Points on a hilly landscape, in no order, each with its height.
From any point a climber steps to the highest of the 2 points nearest to it. It stops when none of these is higher. Distance is the straight distance between rows; heights are no part of it.
J_796: [115 108  65 159 154 167 132 143  70 186 161  98 124 127  77 125 159 117
  61 132 147]  height 544
J_920: [131  91  83 153 183 153 134 126  35 186 154 126 113 114 100 127 142 123
  60 151 128]  height 605
J_80: [150 131 145 111 167 147 127 166 102 128 127 119 148 122 130  93 173  97
 139 153 174]  height 395
J_668: [113 102  88 132 145 162 126 152  82 168 161  98 115 159  55 148 171 106
  69 151 156]  height 482
J_403: [149 109 171 129 158 128  97 126 107  97 104 136 107 143 161 106 179 108
 161 122 143]  height 528
J_555: [152 122 104 124  45 159 118 160 191  89 133 119 116 126 113 134 118 146
 110  75 117]  height 56
J_264: [122 148 117 131 139 103 133 109 133 142 128 160  92  90 132 129 109 118
 128 154 131]  height 495
J_90: [ 73 143 152 157 176 130 122  89 138 132 125 153 191 118 149 109 121 125
 158 122 164]  height 471
J_675: [133 104 126 137 126 145 112 134 123 130 122 136  96 126 130 138 162 142
 124 116 137]  height 365
J_470: [133 113 115 109 127 176 142 148  93 163 134 118 140 127  77 145 137 137
  98 158 142]  height 710
J_986: [128 136  77 142 195 172 159 116  88 160 150 136 163  60 177  66  98 106
  93 163 164]  height 259
J_736: [109 154 158 134 123  80 115  87 153 102 113 170 126 132 189 161 111 160
 160 112  95]  height 481
J_402: [144 117 188 133 174  83 107 119 112 108 105 135 107 142 160 141 161  98
 185 143 131]  height 634
J_989: [143 124 116 139 107 185 134 116 147 129 135 127 154  63 145  95  96 154
 111 121 126]  height 405
J_223: [146 143 174 135 125 156 120 153 176  77  96 127 186 194 122 131 124 116
 147  99  99]  height 381
J_558: [ 78 140 158 159 178 109 114 113 141 137 111 141 184 159 136 124 141 128
 165 126 143]  height 570
J_507: [149 122 159 102  58 178 128 147 151  77 120 134 154 131 120 136 109 164
 134  86  90]  height 268
J_624: [105 154 167 113 105  52 152 122 144 133 105 136 127 169 126 182  91 160
 181 143  76]  height 519
J_421: [143  97 104 101  96 129 137 125  94 156 147 117  65 129  87 159 143 130
  94 141 133]  height 821
J_930: [138 133 114 134 155  60 121 115  79 149 121 130  34  98 130 147 133 118
 145 146 109]  height 577
J_104: [145  91  91  98 112 152 147 132  60 170 154 114  86 123  72 161 134 125
  72 159 118]  height 774
J_690: [107 131  82 157  90 187 130 161 165 120 137  67 174  97  76  97 110 167
  79 106 150]  height 77
J_443: [110 184 166 136 120 115 106 107 197  66 106 140 188 156 151 121  83 112
 153  89  91]  height 366
J_826: [131 171 174  98 145 152 123 147 148  73 131 133 219 157 137  68 136  57
 168 124 153]  height 307
J_230: [133 118 103 135  62 177 117 166 184  84 131  86 155 102 112 112 116 165
 105  85 126]  height 64
J_313: [142 144 192 129 146 116 117 142 157  96 105 126 172 213 125 137 147 112
 169 127 109]  height 506
J_742: [137 156 128 134 115  64 115 172 185 134 113 112  90 184 104 159 153 111
 140 141 132]  height 221
J_657: [139 120 152 103  70  90 147 157 168 122 118 106 103 208 104 191 138 158
 136 116  97]  height 400
J_679: [137 134 142  99  60  46 142 130 120 136 132 133  47 153 148 186 124 160
 160 121  88]  height 401
J_373: [109 107 102 148 186 150 153 124  71 186 135 131 132 106 111 115 118 128
  99 172 137]  height 558
J_912: [145  85  55 129 118 158 172 103  60 185 165 136  82 105 138 126  80 161
  45 123  98]  height 693
J_968: [117 116 108 120 153  92 165  87  46 193 132 148  75  93 126 137  87 148
 115 161  94]  height 215
J_295: [ 86 146 108 138  87  82 132 156 172 144 124 119 107 167  94 178 112 169
 108 122 120]  height 321
J_549: [ 97 146  89 160 133 176 130 168 158 134 138  76 196 104  87  81 120 140
 114 107 169]  height 91
J_757: [128 139 127  87  55  64 141 104 127 127 123 152  73 127 153 158  94 174
 161 116  86]  height 382
J_34: [151 124 140 113 165  68 114 137  99 149 108 106  36  98 122 131 143  99
 170 158 126]  height 653
J_899: [110 117 103 125 108 160 138 163 131 143 143  98 131 147  63 148 126 133
  88 127 158]  height 646
J_580: [123 136 160 109  84  73 132 136 152 120 108 135 113 177 122 184 126 167
 166 117  90]  height 454
J_307: [127 104 161 125 133  97 131 110 113 131 115 135  80 147 127 173 153 157
 163 140  99]  height 472
J_637: [116 157 143 148 140 151  94  69 174  76 157 120 207  77 193  70 123  88
 147 116 149]  height 227
J_57: [127 130 145 129 101 191 132 125 153 106 113 128 194  96 129 102  89 142
 139 123 128]  height 393
J_177: [134  87  89 130 118 126 142  99  57 182 154 130  51 118 119 149 127 156
  75 128  93]  height 742
J_631: [171 116 177  82 116 156 133 137 121 101 113 138 144 114 137 142 135 131
 151 142 118]  height 246
J_969: [114 151  60 149 157 130 160 122 122 177 137 142 116  74 107  88  80 119
  88 159 145]  height 285
J_873: [149 122 111 130 159 113 116 145  83 144 123 125  78 111 108 113 163  95
 128 156 157]  height 586
J_258: [154  98  57 154 164 168 142 129  41 181 172 105 108 108 100 118 119 115
  19 130 106]  height 647
J_192: [125  74 115 128  85 133 122 116 111 143 147 127  82 154 126 183 151 168
  96 101 115]  height 406
J_411: [105 116  85 171 144 159 136  96 120 159 140 136 134  97 144 120  99 160
  94 124 134]  height 429
J_63: [ 96 108 153 146 163 131 113 106 124 136 110 153 160 149 133 141 140 161
 147 119 121]  height 739
J_863: [121 159 159 110 142 168 115 142 155  80 133 118 239 126 128  85 123  91
 149 127 151]  height 348
J_9: [125  82  89 126 107 152 155 104  80 172 142 135  97 107 129 141 113 165
  80 114 107]  height 715
J_888: [109 119 143 174 153 153  96 103 145 114 110 140 167 131 164 123 143 149
 155  94 129]  height 614
J_294: [149 167 166 107 116  97 111 140 177  80 105 149 138 165 137 129 117 103
 166 115 101]  height 271
J_494: [121 138  71 130 181 164 176 127  91 180 143 134 154  70 134  83  73 120
  75 167 143]  height 270
J_214: [106 109 106 178 169 162  91 117 116 130 128 140 152 110 162 104 156 144
 130 101 155]  height 520
J_112: [117 129 123 127 175 109 139 108 104 157 127 157 130  95 142 113 125 108
 137 178 157]  height 459
J_19: [126 101 139 124 153 105 137  83  55 164 127 142  81  94 149 148 119 150
 146 150  96]  height 223
J_165: [143 139 169 102 172 124 109 156 104 105 125 130 156 123 154  78 173  59
 171 150 189]  height 450
J_187: [108 162 122 154 156 137  97 103 170  94 148 115 201  93 180  53 141  87
 164  89 172]  height 203
J_985: [133 109  98 128  64 192 129 172 170 112 142  73 153 108  76 127 110 159
  85 100 144]  height 70
J_869: [143 143 190 125 161 124 116 140 140  75 109 127 181 197 159 113 146  75
 175 123 132]  height 721
J_820: [134 167 171 129 116 153 118 136 184  70 115 130 188 139 128 113 106 110
 156  92 102]  height 320
J_335: [145 113 188  84 114 135 137  97 117 115 124 163 133  94 160 128 113 133
 157 163 120]  height 238
J_436: [102 161  99 163 136 154 113 155 176 115 130 112 185 119 117  78 136 113
 140 102 162]  height 117
J_246: [123 131 164 118 157 102 138 139 132 143 102 126 129 153  91 156 142 138
 176 158 128]  height 509
J_440: [107 116 100 154 118 177 141  95 126 132 119 136 159  65 160 115  87 170
 110 106 115]  height 415
J_493: [154 120 180  95  91 171 130 125 126  76 111 145 170 142 136 139 114 154
 149 114 100]  height 257
J_42: [143 155  69 129 160 159 139 147 122 151 142 117 132  62 132  59 117  93
 107 152 183]  height 322
J_277: [138  93  89 146  89 157 114 137 136 127 146 114  92 126 127 158 157 151
  89 100 141]  height 389
J_267: [126 129 164 130 138  88 113  96 127 117 109 161 103 132 170 152 140 149
 164 126 102]  height 524
J_931: [139 105 139 136  68 109 118 135 162 108 125 117  98 202 111 189 141 162
 126  90 107]  height 375
J_372: [101 136 109 120  74  84 148 121 147 152 123 148  92 137 116 169 107 171
 118 115 110]  height 355
J_262: [122 153  76 138 142 139 142 130 147 152 135 133 124  64 134  87  93 115
 118 143 154]  height 303
J_203: [126 137 164 108 121 184 125 145 145  94 126 118 217 109 108 102 118 129
 137 124 137]  height 376
J_240: [121 106 100 147 113 110 111 143 153 118 135  81  86 181 106 175 174 130
  82 110 150]  height 480
J_385: [119 147 110 126 135  63 144  99 103 154 124 152  55  85 151 138  97 139
 130 150 104]  height 529
J_386: [147 137 188 102 169 108 114 137 131  92 113 132 159 157 155 102 165  66
 178 144 147]  height 545
J_653: [157 140 137 103 132 120 113 144 145 118 112 127 105 132 114 109 161 105
 152 141 145]  height 430
J_367: [117 125  99 144 171 158 143  93 121 136 154 126 177  52 189  65 100  99
 111 142 166]  height 249
J_511: [141  94 102 110  96  94 153 110  76 169 150 122  32 114 115 161 137 132
  91 131 102]  height 773
J_62: [114 149  99 131 115  62 132 141 168 149 130 112  78 169  99 179 139 144
 112 143 133]  height 277
J_795: [131 141  99 126 153 160 116 159 129 134 135 126 149 103 119  78 146  96
 119 137 176]  height 353
J_469: [ 97 149 156 123 132  66 140 142 146 161 108 132 136 166  96 170 112 154
 171 162 110]  height 633
J_832: [179 138 167 111  90 115 125 166 185  89  99 136 107 182 127 140 140 110
 156 115  96]  height 319
J_816: [122  88 134 127 111 105 122 131 109 139 125 124  82 167 113 187 156 162
 133 122 112]  height 432
J_323: [110 142 141 136 150 151 120  79 138 110 141 136 195  66 189  78 105  95
 135 135 159]  height 240
J_379: [124 128 127  97  47 114 143  86 125 125 125 165 103 108 157 128  91 177
 146 108  90]  height 370
J_731: [160 117 147 124 100 122 111 162 179  94 121 118  95 168 119 139 157 119
 134 113 122]  height 356
J_77: [103 183 123 160 139 135 102 144 177  93 141 112 206 132 149  60 144  93
 156  71 157]  height 159
J_867: [131 101 155  91 127 118 141  86  84 148 123 155 122 113 143 145 120 156
 160 160 115]  height 232
J_849: [116 101 113 127  76  94 118 139 169 120 125  90  73 201 118 197 164 129
  92 101 122]  height 423
J_536: [118 118  97 143 125 134 116 172 150 132 152  82 105 170  79 151 162 110
  81 130 169]  height 559
J_630: [161 131 166 106  64 138 120 141 179  75 110 133 137 172 126 142 111 141
 148  88  84]  height 286
J_599: [124 172 162 120 151 110 118 131 161  80 146 141 198 138 159  55 143  51
 167 114 158]  height 260
J_207: [151 128 173 118 157  66 121 130 107 128 100 130  64 122 148 144 144 104
 191 159 126]  height 768
J_991: [101 118 150 135 169 140 134  83 108 133 129 159 174  89 151 116 112 124
 135 159 153]  height 431
J_209: [166 139 125 110  99 130 120 171 165  96 123 138  92 139 101 130 137 113
 119 126 145]  height 387
J_810: [158  91 117 109 152 174 134 148  62 157 130 126 124 113 103 124 135 135
  96 154 134]  height 671
J_487: [164 113 109 115 161 148 142 144  54 155 130 125  93  97 117 104 141 106
  94 175 141]  height 641
J_204: [ 99 193 157 145 138 127 100 104 194  52 124 122 205 156 160  89 100  72
 156  86 108]  height 293
J_744: [121 125 105 108  70  65 158 122 105 160 139 131  59 148 113 190 119 162
 132 131 105]  height 377
J_235: [154 129 190 107 147  98 126 144 132 123 109 134 137 187 117 150 161 113
 178 158 115]  height 413
J_669: [102 174 175 132 122  89 115  89 176  80 119 162 161 150 165 142  94 131
 156 103  82]  height 427
J_866: [ 89 120 100 180 179 145 116  97 116 157 129 147 148  94 150 101 128 138
 114 119 148]  height 463
J_906: [152 106  45 149 127 175 168 111  59 182 170 120 103  97 113 114  90 135
   7 124  88]  height 674
J_308: [140 130 118 123 149  88 111 157 131 127 115 125  65 142 119 137 170 101
 138 144 159]  height 503

Where does a climber stop that starts at each point below?
J_57 -> J_63
J_549 -> J_869
J_796 -> J_421
J_867 -> J_470
J_555 -> J_470
J_494 -> J_869
